Each row is a point on a landscape with many valleys, with its height.
From any point a ball rolls to the lowest of the 6 points nearest to it. It stops when none of these is lower. Distance is the straight distance between rows; heights are no part of it.
Q15 h=5.86: [164  65 140  72 151  73 161 154  66 164 160  88 124  84 102 118 138 129
 109 166]
Q719 h=6.33: [122 153  71  61 177 128 154 127 110 126 113 124 149 127 176 162 119 112
  95 158]
Q839 h=6.95: [110  83 161 150 135  89 125 148  98 156 125 112 130 134  91 140 141 154
 167 126]
Q738 h=6.09: [106  97 188  85 146 132 133 102 120 139  81 115 110 130 103  92 143 115
 168  84]
Q474 h=7.49: [ 75 164 142 137  78 214  96  59 158  86 140 169  88 145  78 139 116  74
 122 124]
Q785 h=3.75: [167 130 126 104 112 117 118 128 183 144 109 106 135 116 198  64 124 134
 115 170]
Q182 h=9.19: [ 97  67 130 151  95 130 144 111 137 113 169 129  97 131  38 133  48 134
 167  64]
Q339 h=8.37: [ 90 179 130 161 130 128 117 132  87 127 161 192  96 160  69 191 148 114
 132 156]
Q89 h=2.44: [155  78 154 153 173 159 139 108 170 150 120 110 126 107  84  70 132 165
 142 119]
Q388 h=6.51: [128 109  83 128 182  92 125 154  87 169 125 165 165 135  89 190 149 116
 108 151]
Q91 h=4.43: [144 123 152  96 151 106 128  97 100 116  98 129 162 125 176 109 132 116
 147 132]
Q724 h=2.85: [206 116  85  94 153  87 137 101 150 136 123 124 161  85 160 113 167 126
 143 150]
Q911 h=4.58: [106 185 144  92 165  95 118 103 119 109 110 154 171 117 171 146 146 111
 118 124]
Q54 h=3.08: [ 84 113 169 129 117 122 135 128 114 151 132  68 110 123 151 104 129 131
 124 107]
Q877 h=4.11: [177  64 160  86 123  92 137 150 100 180 114 111 157 108 149 116 135 153
 122 150]
Q61 h=3.83: [159  89  88 138 117 151 134 142 121 155 130  89 121  84 152 121 138 149
 127 177]
Q212 h=4.48: [196 110 150 113 138  88 147  98 132 100 112  68 135  76 175 113 135 123
 133 161]
Q331 h=7.01: [143 139 112 173 134 140 154 169 150 143 151 162 110 115 115 143 175 154
 143 149]
Q678 h=4.09: [124 193 133 132 132 121  86 123 190 105 125 146 130  84 129  98 146 137
 110 128]
Q145 h=6.94: [ 73 174  75 153 145 143 135 150 124 110 137 157 130 134 109 178 123 152
 107 156]
Q797 h=7.96: [185 121 108 186 125 133 130 183 166 124 154 142  91 138 119 140 154 183
 112 140]
Q276 h=7.60: [ 96 104 139 124 115 178 119 103 124 102 162 143 128 179  88 119  85 116
 150  79]
Q573 h=7.91: [136 186 126 143 176 187 103  77 130  98  94 184  86 123  50 131 135  97
 118 123]
Q377 h=5.26: [130 166 132 127  48 142 111 137 158 127 133 132  89 127 103 182 119 141
  79 168]
Q265 h=5.37: [141 135 109  97 183 116 143 125  95 153  93 120 186  73 182 134 123 108
 110 171]
Q508 h=3.90: [190 104  86 103  80 118 103 160 143 143 134 116 141 136 172 119 147 144
 108 153]
Q829 h=8.20: [ 74  72 158 166 125 112 169 134 139 147 146 110 126 131  83 106 108 158
 163  88]
Q898 h=6.06: [110  73  90  78  87 159 118 152  91 160 134 128 151 149 155 138  99 128
  61 109]
Q185 h=5.31: [172  56  98 106 139  90 126 178  67 174 139 141 165 136 146 143 121 131
  88 133]
Q427 h=5.57: [130 149 192  73 132 103 145  95 117 142  80  55 136 112 190  86 115 118
 142 131]
Q34 h=5.61: [105 141  86 103 166 120 149 107  88 143 124 108 173  93 143 167 109 123
 103 159]
Q544 h=4.94: [116 169  95 146 154 113 138 142 148 104 109 113 145  91 155  97 153 124
 137 150]
Q213 h=5.51: [108 128 137 122 127 130 109 141  72 149 130 112 155 151 172 123 113 131
 107 105]
Q345 h=5.60: [145 104  56 142  74 169 169 157 188 135 156 116  84 109 106 159 130 163
  77 162]
Q551 h=6.18: [124  94 145 166 149 114 118 165 131 154 128 104 109 128 108 109 119 160
 130 137]
Q399 h=0.69: [194 128  66  61 112  94 120 103 143 125 107 137 177 102 171 150 166 102
  70 128]
Q304 h=5.94: [103 129 128  66 144  95 149 127  68 176 120 140 188  98 171 158 118  99
 133 110]
Q669 h=5.25: [122 121 189  96 133 143 118 163 109 152 122 107 135 142 138 101 124 132
 124  98]
Q815 h=7.80: [107 112 124 161  69 150 159 190 119 136 208 132 143 159 161 149  83 116
 124 119]
Q563 h=3.64: [139 155  69  97 118 113 119 137 152 150 106 145 129  79 110 123 153 131
  96 180]
Q996 h=5.20: [117 136 150 117 181  89 150  85 105 145  76 103 175  79 168 108 124 119
 142 133]
Q112 h=5.24: [156 150 124  82 137  92 146 102  91 149 105 156 172 132 203 153 120 104
 117 116]
Q883 h=6.50: [109 139 177 149  95 138 114 152  93 128 140 136 135 170 151 138 113 151
 150  85]
Q503 h=7.11: [ 59 175 139 140 110 165  95 107 126  83 135 152 112 161 103 133 131  90
 137 140]
Q733 h=7.03: [111 107  68 156  95 134 187 164 167 115 151  97 127 126 124 181  96 141
 142 162]
Q111 h=6.75: [117 139 126 163  80 156 133 155 131 126 192 149 127 163 152 144 121 135
  96 143]
Q737 h=4.68: [115 180  60 112 167 100 136 122 124 115 112 144 161  94 123 153 163 126
 124 167]
Q966 h=6.47: [136 110 178 151 109 115 121 168 139 139 148 108 119 167 127  84  89 166
 131 115]
Q336 h=7.32: [ 92  83 183 136 103 152  88 118  96 122 137 123 113 172  67  92 108 133
 169  75]
Q904 h=3.66: [161 115  90  92 101 151 110 137 156 143 111 101 149 112 180 122 153 129
 106 168]
Q283 h=8.01: [ 91 145 120 163 101 147 131 144 145 108 176 165 104 148 104 178 147 105
 110 135]
Q981 h=6.91: [126 136 104 184 152 212 125 120 190 109 141 164  89 120  80  94 104 150
 121 100]
Q260 h=4.51: [144 133 124 104 106 122 123 161 132 118 128 100 139 128 168 131 116 139
 111 147]
Q743 h=6.65: [ 90 150 134 183  95 183 112 108 160  98 155 167 109 149  65 134  81 109
 157  89]
Q849 h=7.46: [152 170 160 150 141 141  94 136 154  76 155 164  97 150 104 114 144 116
 106 142]
Q868 h=5.00: [ 93 119 163  87 177  90 120  53  95 152  58 105 133 106  88 123 115  86
 174  91]
Q293 h=4.96: [159  99 134 128 123 131 144 120 148 129  82  66 136 100 177  75 112 120
 116 156]
Q348 h=7.04: [129 119 108 112 140 102 111 148  73 141 138 182 147 138 149 184 149 129
 110 132]
Q910 h=7.35: [127 139  86 173 103 144 153 149 186  87 164 127  94 163 115 128 103 156
 144 127]
Q852 h=4.08: [167 152 115 112 166  77 134 104 130 130 113 185 146 111 173 155 177 119
 141 134]
Q706 h=5.83: [ 69 160  82 170 117 151 122 106 172  84 118 169 100 125  79 161 103 112
 153 116]
Q499 h=7.76: [ 93 164 176 147 112 187  78  58 143 106 107 143 100 163  48 148 129  74
 140 147]
Q914 h=5.73: [115 111 150 161 150 146 167 128 163 143 102  55 106  98  89  67  89 121
 145 131]
Q438 h=6.37: [100 132  97 130 119 160  96 102 118  84 148 172  84 150  38 152 124 125
 166 117]
Q87 h=7.90: [103  94 135 120 164  97 152 135  57 143 129 166 161 127 119 168 138 149
 127 140]
Q740 h=7.69: [ 64 117 167 145 106 123 103 111  65 120 146  99 121 190 148 113 107 140
 157 100]
Q589 h=5.93: [139 108 164  64 134 106 182 142  87 176 121  49 126 114 171 114 156 125
 121 156]
Q18 h=4.79: [140 165 151 111 155  86 100  98 105 127  99 151 142 150 136 124 131 111
 190  72]
Q409 h=6.55: [113  81 113 123  86 125 151 149  91 175 162  96 126 133 143 140  85 187
 101 131]
Q640 h=6.52: [158 110 170 147 169 117 119 123 181 116  94 109  96 102 127  58  86 112
 137 115]
Q257 h=4.73: [ 79 160 119 125 189 140 111 122 126 107  92 134 129 125 138 136 138 103
 153 135]
Q826 h=4.52: [118 198 146  86 129 149  77  98 162 105 118 129 125 121 150 118 141 109
 115 119]
Q470 h=6.78: [109 153 140 139 126 173 126 107 166 115 130 124 113 150 123  90 124 116
 125 109]
Q186 h=4.12: [108 135 142  91 177 103  99  59  75 105  78 159 154 137 104 117 124 126
 198  71]
Q456 h=5.87: [174 151 121 110  68 117 110 169 149 162 116 178 113 123  81 153 163 120
  47 150]
Q65 h=5.64: [135 102 173 129 159 103 120 118 138 143  94 115 141  97 125 101 134 130
 145  93]
Q291 h=6.53: [164 136 186 116 125 159 117 119 166 136 115 101 121 137 169  27 126 130
 135  93]
Q284 h=3.29: [170 180 135 116 141  83 100 126 165 109 123 157 124 113 161 103 167 129
 129 143]
Q24 h=7.19: [ 58 126 103 150 113 179 156 110 154  97 151 123 113 136  86 173  81 129
 178 108]
Q352 h=6.26: [109 140 208  59 128 109 146  96 106 160 107  84  91 111 160  86 139 101
 169  51]
Q164 h=4.22: [198 110  84 107 107 137 146  98  93 137 118  81 146  32 158 146 152  89
 114 181]
Q695 h=5.23: [182 114  74 126 135 107 129 182 143 152 133 156 127  98 106 168 172 140
  85 194]
Q976 h=7.43: [105 176 138 126  98 140  96 132 121 118 157 193 120 163  88 154 129 122
 103 159]
Q974 h=2.86: [208  83 131  87 108  91 127 126 122 161 131 123 145 109 186 100 158 116
 118 122]
Q728 h=5.15: [174  63 177  81 149  82 173 179  83 194 139  91 136  97 125 122 138 143
 132 130]
Q723 h=5.04: [149 175 154  85 165  72 116  61 105 131  89 127 163 130 166 119 135 122
 168  73]
Q633 h=8.02: [ 63 161  67 146 134 139 179 141 160 120 155 129 109 118 111 194 107 140
 123 141]
Q813 h=4.72: [182 150 162 107 146  90 136  90 164 109  77  74 142 109 195  67 118  91
 138 124]
Q28 h=6.62: [113 151 110 135 149 156 108  81 156 107  94 131 127 115 106  57  95 132
 124 117]
Q581 h=6.80: [153  94 159 132  75 117 119 178 104 151 142 131 134 151 148 117 131 154
  92 114]
Q353 h=7.39: [ 62 145  86 149 101 154 133 147 134 127 175 129 137 142 131 180  87 144
 129 119]
Q975 h=6.24: [140 134 127 169 104 160 133 168 183 115 171 137  98 167 138 112 119 153
 127 128]
Q969 h=5.43: [151 133 115 157 176 109 140 108 160  90 137 145 119  93 118  95 170 111
 137 155]
Q916 h=4.62: [138 175 137  96 172 124 117  73 130  93  92 117 158 123 186 105 143 101
 144 126]
Q159 h=5.45: [151 115 140 113 102 122 139 145 137 122 139 127 119 127 160  94 133 173
 105 110]
Q106 h=6.46: [ 76 118 122 169 131 168 137  94 148 101 132 123 122 130  81 115  72 144
 136 105]
Q524 h=5.78: [113 129  84 141 142 130  82  90  92 103 133 137 116 127  79 143 105 145
 155 105]
Q959 h=3.81: [226  59 121 106 152  80 158 128  94 152 106  85 160  68 134 139 151 121
 140 170]
Q586 h=8.88: [ 92  95  83 177  92 147 154 154 130 125 204 165 118 147 121 200 101 124
 132 119]
Q870 h=6.60: [ 56  95 147 169  89 126 165 162 152 120 166  98 100 139 130 135  79 126
 162 117]
Q663 h=3.04: [159 146  82  76 155  83 137 130 122 138 111 167 158  84 126 144 178 105
  97 171]
Q208 h=6.13: [102 104  85  89 118 116 109 140  60 168  92 131 186 153 147 155 102  75
  78 105]
Q197 h=4.69: [112  94 167 124 147 120 157 129 132 135 125  53 102 115 140 121 120 130
 123 165]
Q864 h=6.19: [107 160 121 138 163 132 110 138  88 133 154 168 141 164 131 169 148 143
 107 134]
Q941 h=5.06: [ 84 181  80 133 167 156  99 103 126  91 116 136 114 145  71 126  84 133
 173 119]
Q107 h=6.58: [134 136 137 138  81 165 109 157 187 125 143 105 120 153 144  84 129 157
 113 140]
Q2 h=4.66: [137 125  95 109 107 111 136 127  98 150 119 130 168 140 169 159 129 153
  98 133]
Q660 h=6.87: [ 57 179 102 166  93 140 140 107 125 111 156 161 118 145 105 188 104 111
 149 144]
Q156 h=1.90: [127 141  43 103 118 127 123 168 116 154 112 135 142 109 116 158 126 144
  94 156]
Q247 h=5.85: [ 93 154 170 102 130 121 107 107  78 135  73 126 133 157 170 103 127 113
 147  73]
Q128 h=8.18: [138 135 100 111 127 119 117 151  85 156 147 203 172 164 116 198 149 104
  91 116]
Q217 h=7.13: [134 132 148 148 126 178  72 143 164  96 124 147 122 154 115  57 116 137
 131  77]
Q929 h=6.64: [141 201 156 165  85 176 122 119 152 105 114 151  78 129 108 141 158  90
  84 171]
Q539 h=3.78: [188  90  95  69 107  89 111 161 113 153 145 157 145 133 162 125 167 125
  94 136]
Q150 h=8.60: [144  84 109 159  55 150 154 200 108 149 187 156 127 168 151 181  90 147
 125 125]
Q594 h=5.12: [124 138 170 107 119  83 137  93 125 143  98 130 150 136 147  95 127 128
 144  87]
Q101 h=6.17: [117 133 111 164 187 193 119  97 170 117 108 138 125 134  92 114 121 147
 146 136]
Q482 h=8.15: [ 80 148 121 178  90 153  87 123 100  97 179 180 124 174  98 157 137  96
 166 136]
Q201 h=5.58: [136 114 167 132 185  72 132  90  92 117 121 157 170 106 130 127 172 118
 177 106]
Q42 h=1.85: [220 122  85  71  99 102 134 111 129 149 110 115 147 111 196 109 149  90
 114 151]
Q828 h=3.98: [182  76 164 127 115  82 144 126 144 149 135 112 128 108 177  89 135 117
 118 137]
Q520 h=2.89: [203  63 114  66 100 118 139 109 125 145 106  87 156  94 173 122 172 126
 121 152]
Q78 h=5.79: [155 137 164  73 156  78 135 115  82 135 138 163 146 152 172 171 168  91
 123  87]
Q314 h=6.38: [122 165  68 155  63 138 146 149 197 124 122 116  70 113 119 199 112 122
 111 171]
Q309 h=6.90: [ 89 108 196 157  76 139 120 127 111 134 158  93 132 163 103  83  73 114
 127  80]
Q529 h=6.12: [148 119 146 138 169  99 125  56 151  97 100 112 143  72 154  51 149 105
 160 106]
Q809 h=6.48: [132  87 183 137 166 156 150  76 180 114  69  86 111  87 123  63  84 106
 145 113]
Q44 h=6.25: [130 120 195  89 166  62 161 104 138 130  93  79 152 107 119 102 129  97
 178  99]
Q705 h=6.14: [100 120 188  99 149 134  80 117  73 116 117 155 141 160 146 130 130 118
 176  80]
Q935 h=6.63: [122 136 154 187 108 147 116 148 104 128 166 154 122 153 137 143 131 149
 129 120]
Q49 h=5.05: [ 97 153 139 105 154  79 108  91  47 124  94 141 145 138 159 158 124 124
 180 100]
Q956 h=5.44: [ 67 134 135 173 146 141 121 106 113 130 118 124 130 149 109 138  82 154
 144 110]
Q838 h=5.84: [155 126 113  89 177  88 147 129  92 140 107 147 188  96 168 171 136 113
 106 125]
Q303 h=5.95: [ 93 103  90 144 151 119 163 144 117 145 140 125 157 132 142 188  99 168
 102 156]
Q273 h=4.50: [194  56 124 124 110 103 166 158 106 143 154  64 155  40 147 109 160 104
 116 143]
Q374 h=5.28: [189 110 154 139 130 111  99 133 162 116 123 106 100 144 167  41 131 147
 120 150]
Q467 h=7.18: [107 159 110 182 149 129 145 161 169 118 126 149 102 149  75 114 130 135
 152 151]
Q350 h=5.46: [ 88 114 129 124 146 136 101 107  96 110  98 137 128 137  74 110 109 149
 169  85]
Q289 h=5.33: [153  93 123 156 171 139  90 113 150  94 114 162 131 103  94  93 132 148
 141 111]
Q751 h=4.83: [122 193 134 114  89 126 112  99 147 126 102 155 110 132 142 164 132 125
  98 159]
Q210 h=6.02: [125  73 129 160 127 113 163 172 136 179 148  71 105 121 118 145 103 158
 120 149]
Q228 h=7.17: [192  95  59 124  44 155 113 184 175 168 129 150 107 132 128 128 197 155
 103 154]
Q540 h=3.84: [138 153  95  86  90 132 122 145 110 152 124 125 134 149 147 146 132 122
  83 168]
Q796 h=7.57: [118 200 129 153 132 129  81 100 149 103 115 172  98 148  80 147 149  89
 134 144]
Q790 h=6.54: [129 122 166 120 127 139  95 115 119  95  93 137 139 138 187  80 118 112
 144  78]
Q489 h=4.85: [201  55  82  80  75 126 134 164 107 163 126 104 141 149 149 114 146 137
 107 114]
Q146 h=6.11: [130 190 129 149 154 107 132 145 144 132 131 158 121 119  64 186 153 146
 134 152]
Q677 h=5.30: [105  97 176 112 101 105 135 185 100 163 146  91 109 147 128 121 140 162
 118 124]
Q924 h=5.18: [110 112 171 108 135 158 140 117 148 145 120  74 112 115 121  54  98 112
 142  99]
Q588 h=4.64: [178  76 121 150 152 114 169 145 112 129 141 102 127  74 134 121 182 148
 138 187]
Q391 h=5.36: [129 101 110  71  88 127 151 147  63 174  97 122 165 117 172 134 104 136
 102 117]
Q760 h=5.54: [185  50 129 150 141  96 149 168 127 152 134  95 131 107 111  98 138 154
 136 171]
Q949 h=3.79: [153 107 142 106 130 103 144 102 121 141 118 108 146 113 183 131 146 122
 103 132]
Q750 h=6.36: [ 74 170 125 124  94 142 121 137 103 101 157 144 125 148 142 148 118 107
 113 153]
Q764 h=7.45: [170 148  74 188  91 130 164 181 206 125 169 135  51 131  92 182 177 129
 106 162]
Q485 h=7.05: [103 109  96 184 114 177 142 141 185 102 131 119 115 143 130  97  82 136
 125 107]
Q624 h=7.20: [ 84 102 142 187  92 132 145 137 123 107 193 132 132 180 102 158  99 112
 142 108]
Q325 h=4.63: [145 187 126  90 136 102 113 115 121 154 106 140 133 133 186 142 164  96
  90 136]
Q684 h=7.23: [ 98  69 160 172  88 189 161 135 179 116 152 130  86 172  78 104  88 143
 162  80]
Q714 h=7.65: [ 92  89 105 157 140 149 114  93 108  98 155 174  90 154  66 155  90 116
 175  96]
Q752 h=6.29: [107 147 103 155 172 126 111 108 111 106 135 172 141 172  67 168 118 141
 179 120]
Q812 h=3.32: [102 165 129 110 162 130  95  75 122  95  78 124 148 115 124 113 105 113
 177  94]
Q123 h=4.95: [ 99 115 179 123 136 150 141 132 121 135  94  84 128 155 121  72 111 135
 145  87]
Q568 h=6.66: [ 73  93 157 100 173 137 155 123 126 157 127  76  83 130  85  53 161 113
 188  87]
Q711 h=4.74: [172 103 113 150 148 144 128 160 136 133 112  97 123 112 139 128 147 164
 136 172]
Q982 h=5.22: [100 125 186 138  97 149 125 149 129 127 131  63 141 159 142  66 101 132
 126  96]
Q574 h=7.66: [108 106  94 130  74 161 138 167 131 140 169 157 132 159 138 163 103 132
 100 119]
Q229 h=6.05: [ 98 196 147 164  67 142 117 140 164 111 115 134  89 124  65 162 127 125
  69 169]
Q425 h=3.99: [129 163 126  96 197 133  99  72 154 117 102 137 153 105 119 100 151 106
 156 123]
Q192 h=7.22: [ 86 158 125 137  94 181 106  97 111  85 157 144 117 154 113 129 104 102
 151 110]
Q383 h=4.65: [187  65  99 145  82 169 157 155 136 128 119  63 137  91 141 111 150 149
 130 182]
Q500 h=5.81: [102 119 177  96 135  88 142 113  78 163 126 129 151 140 155 133 134 132
 140  72]
Q364 h=5.38: [119 166 174  92 140 119 125  78 107 128  88 112 133 136 165  97 123 128
 166  85]
Q834 h=6.49: [ 93 175 108 171 127 156 149 127 168 105 131 130  72 122  80 141 120 116
 130 154]
Q424 h=4.14: [108 117 156 165  80 143 126 140 151 110 166 133 118 174 125 127  97 144
 150 106]
Q702 h=2.82: [186  99  80  82 118 115 156 135 130 148 125 104 152 109 165 130 136 134
 108 172]
Q963 h=6.74: [114  95 202  73 136  79 148 165 104 182 128 105 109 135 151 120 156 129
 131  87]
Q262 h=5.34: [128 160 146 117 135 142 118 125 103 110 139 146 140 147 170 145 134 126
 102 122]
Q824 h=5.80: [141 114 175 119 165  73 144 111 115 135 110  91 128 115 119 109 133 128
 149 125]
Q645 h=6.00: [136 100 129 179 145 175 127 140 181 108 147 130  98 136  99  66  90 156
 132 104]
Q390 h=7.40: [133 170 158 156  86 154 122 144 127 141 153 174  94 172  79 194 137 109
  98 160]
Q46 h=7.55: [101 135 113 141 189 104 108 134  92 127 140 181 146 134 128 156 179 156
 159 128]
Q272 h=4.98: [135 135 163 108 166 102 120 103 124  93 106 145 143 110 141  96 136 121
 166  90]
Q27 h=7.36: [105 110 135 158 145 164 117  88 150 104 129 125 110 143  27 131  82 149
 170  81]
Q931 h=8.36: [110 145  91 158 128 133 152 159 109 144 165 184 125 152  99 209 131 140
 126 136]
Q58 h=5.63: [169  80 120 114 104 128 105 186 105 147 168 140 153 146 138 145 128 123
 110 137]
Q354 h=6.79: [126 159 114 175 150 156 133 101 176  94 111 109 100 101 112  87 118 151
 119 135]
Q130 h=5.56: [155 141 144 138 166 126 144  91 176 135  93 117 144  82 176  55 112 107
 137 100]
Q338 h=8.21: [131 147 107 121 116 139 126 163  99 143 188 193 113 147 112 186 121  96
  78 144]
Q597 h=6.34: [121 165 124 157  48 129 133 122 150 156 128 163 123 138  91 202 116 114
  46 174]
Q993 h=8.33: [106  59 175 157 130 120 125 148  95 150 133 109  96 163  66  86 111 159
 153  88]
Q437 h=5.21: [100 137 155 120 178  99 121  99 100 111 103 129 167 109 137 149 136 131
 157 138]
Q492 h=5.55: [127 141  79 149 113 132 154 149 122 122 151 144 111 145 110 148 136 151
  92 158]
Q671 h=5.35: [155 142 148 103 164  99 116 145 122 118 140 136 156 109 158 153 138 143
 135 116]
Q991 h=8.46: [ 60 158  79 136  96 161 136 143 109 140 164 167 124 136 111 225 113  69
 107 170]
Q747 h=7.06: [143 128 102 164 115 146 134 184 194 135 164 104  82 163 133 115 132 147
 134 150]
Q14 h=7.31: [159 167 139 155 103 167 112 162 165  87 149 153  71 174 108  89 134 131
 134 103]
Q643 h=6.96: [103 187 128 126 133 125  93 146 105 124 148 176 119 148 102 184 150 135
  96 129]
Q206 h=5.02: [ 87 122 139 154 176 153 147 104 105 126  97 105 138 128 113 102 113 146
 148 108]
Q465 h=7.41: [138 110  93 131  44 168 140 202 174 139 193 134 109 148 136 168 100 139
 115 146]
Q307 h=4.20: [ 88 137 138 136 140 166 100  94 115 113  80  99 149 136 130 105  78 141
 138  90]
Q171 h=6.93: [130 151 154 136 153 125 117 143 158  89 146 162 130 121 130 114 120 120
 141 108]
Q290 h=3.69: [182 121 103 122 185  79 139  91 147 119 136 110 168  49 167 130 165 110
 114 170]
Q40 h=4.88: [128 194 113 119 115 113 116 149 159 147 112 157 119 116  84 171 139 116
  81 168]
Q939 h=5.82: [100 109 159  74 188 104 140 114 109 151  91  74 110 114  82 100 137 123
 158  90]
Q547 h=5.17: [135 125 158 113 168  96 158 131  93 168 126  83 159  89 147 122 145 132
 139 131]
Q938 h=3.82: [208 126 142 105 135  80 128 120 148 111 116 102 128  93 202  98 147 134
 141 131]
Q344 h=6.61: [164 109 186 132 169 101 158  72 153 122 111  91 106  69 146  40 129  90
 140 108]
Q244 h=2.08: [173 143 110  54 131  86 121 143 150 102  93 163 145 119 141 155 171 110
  67 150]
Q434 h=5.62: [138 136 127 139 113 163 127 156 135 128 165 143 116 143 130 147 141 153
 109 164]
Q200 h=6.76: [ 61 114 105 149 101 163  81  80  60  89 141 140 110 156 104 156  89 116
 181  98]
Q534 h=5.77: [109 139 168 131 193  81 137  73 142 124  96 106 148  97 149 114 152 114
 139 133]
Q564 h=7.78: [110 126 153 157 102 186  76  94 124 114 170 173  91 181  74 150 150  85
 151 121]
Q99 h=4.24: [ 54 145 109 129 173 116 126  89  98 106  91  95 141 138  97 112  91 123
 165 105]
Q860 h=5.07: [130  84 127  98 133 111 146 125  57 185  94  88 157 100 142 143 136 142
 100 173]
Q430 h=7.95: [119  96  90 164  94 126 167 156 157 120 181  97 126 152 138 132  88 149
 120 135]
Q183 h=6.21: [144 118 131 150 165 135 109 126 159 101  96 142 136 125 162  70 145 127
 139  93]
Q617 h=5.01: [177  98  99 169 136 145 159 163 166 109 134  74 110 100 138 107 105 161
 123 187]
Q923 h=5.92: [121 133 177 101 162  99 102 130 126 155 125 118 146 127 127 132 147 144
 155  91]
Q264 h=7.08: [121 184  92 154 113 160 131 130 173  79 134 105  96 143 143 118 120 137
 125 149]
Q679 h=4.06: [132 209 149  88 142 102  92  96 141 116 103 154 156 127 137 133 165  90
 109 132]
Q166 h=8.30: [133 131 139 165 106 149 119 156 149 120 188 197  83 142 118 136 144 120
  97 118]
Q901 h=7.34: [176 156 115 146  70 162 143 168 173  86 153 134  96 135 117  99 141 128
 101 164]
Q873 h=7.56: [135  62 118 196 102 121 162 176 183 140 161 119  98 147  97 159  85 164
 145 124]
Q110 h=7.07: [ 71 199 119 149 112 139 138 143 119  85 137 144 100 134  90 168 129 134
 112 161]
Q888 h=4.26: [127 108  68 118 134 111 140 156 117 143 146 148 149 133  97 183 127 148
  76 166]
Q295 h=5.53: [148  56 115 110  89 138 187 170  96 181 120  61 121 114 130 124 132 156
 118 162]
Q845 h=5.68: [ 88 130  96 121  96 141 119 147  93 152 159 115 164 154 140 173 124 157
  97 137]
Q758 h=4.53: [142  93 114 114 158  90 137 127  82 154 114 113 157  73 158 129 139 143
 105 172]
Q114 h=5.08: [189 104 191 101 121  92 135 125 159 123 111  90 115 129 176  82 161 115
 124  98]
Q918 h=6.44: [129 153 126 158 144 132 105 133  89 115 134 162 132 161 126 155 151 139
 138 109]
Q674 h=4.16: [144 142  90 124  80 154 107 153 144 129 122 142  85 123 107 158 136 163
  93 173]
Q60 h=4.10: [ 72 155 131 103 144 147  71  53  79 108 103 124 138 140 161 129 109 112
 181  75]
Q511 h=6.45: [160  87  61 165  62 193 137 170 172 145 152 119 130 136 129 129 136 157
  91 149]
Q226 h=4.49: [147 163 125 101 182 109 137  60 116  97  79 142 156 107 137 103 170  93
 148  86]
Q277 h=6.92: [120 164 164 135 141 145  80 110 114  98 119 166 128 147  98 115 142 112
 155  79]
Q281 h=6.01: [119 135 129 165 113 159 114 140 154 116 145 135 137 139 138 102 107 148
 127 115]
Q977 h=3.62: [199 128 105  97  91 105 110 153 155 121 129 138 115 112 154 117 165 127
  80 152]
Q504 h=4.61: [118 152  83 126 214 127 124  76 141 102  93 148 154  87 121 115 131 117
 151 155]

Call two points neighbours if one is among the 6 nearest of the other. Go from one point of each pair to the other, from neighbour to neighbour, staying as low as possible. Name the highest point that can't be avoided.
Q54 / Q424 | Q281
Q89 / Q156 | Q969
Q156 / Q399 | Q563

For each start below, name the point where the ball stops.
Q182 | Q812
Q923 | Q399
Q838 | Q399
Q660 | Q812
Q743 | Q812
Q834 | Q812
Q112 | Q399

Two balls start at each pair of points below. Name the first point that both come to, or write none.
Q293 / Q617 | Q702
Q500 / Q201 | Q91
Q482 / Q714 | Q941
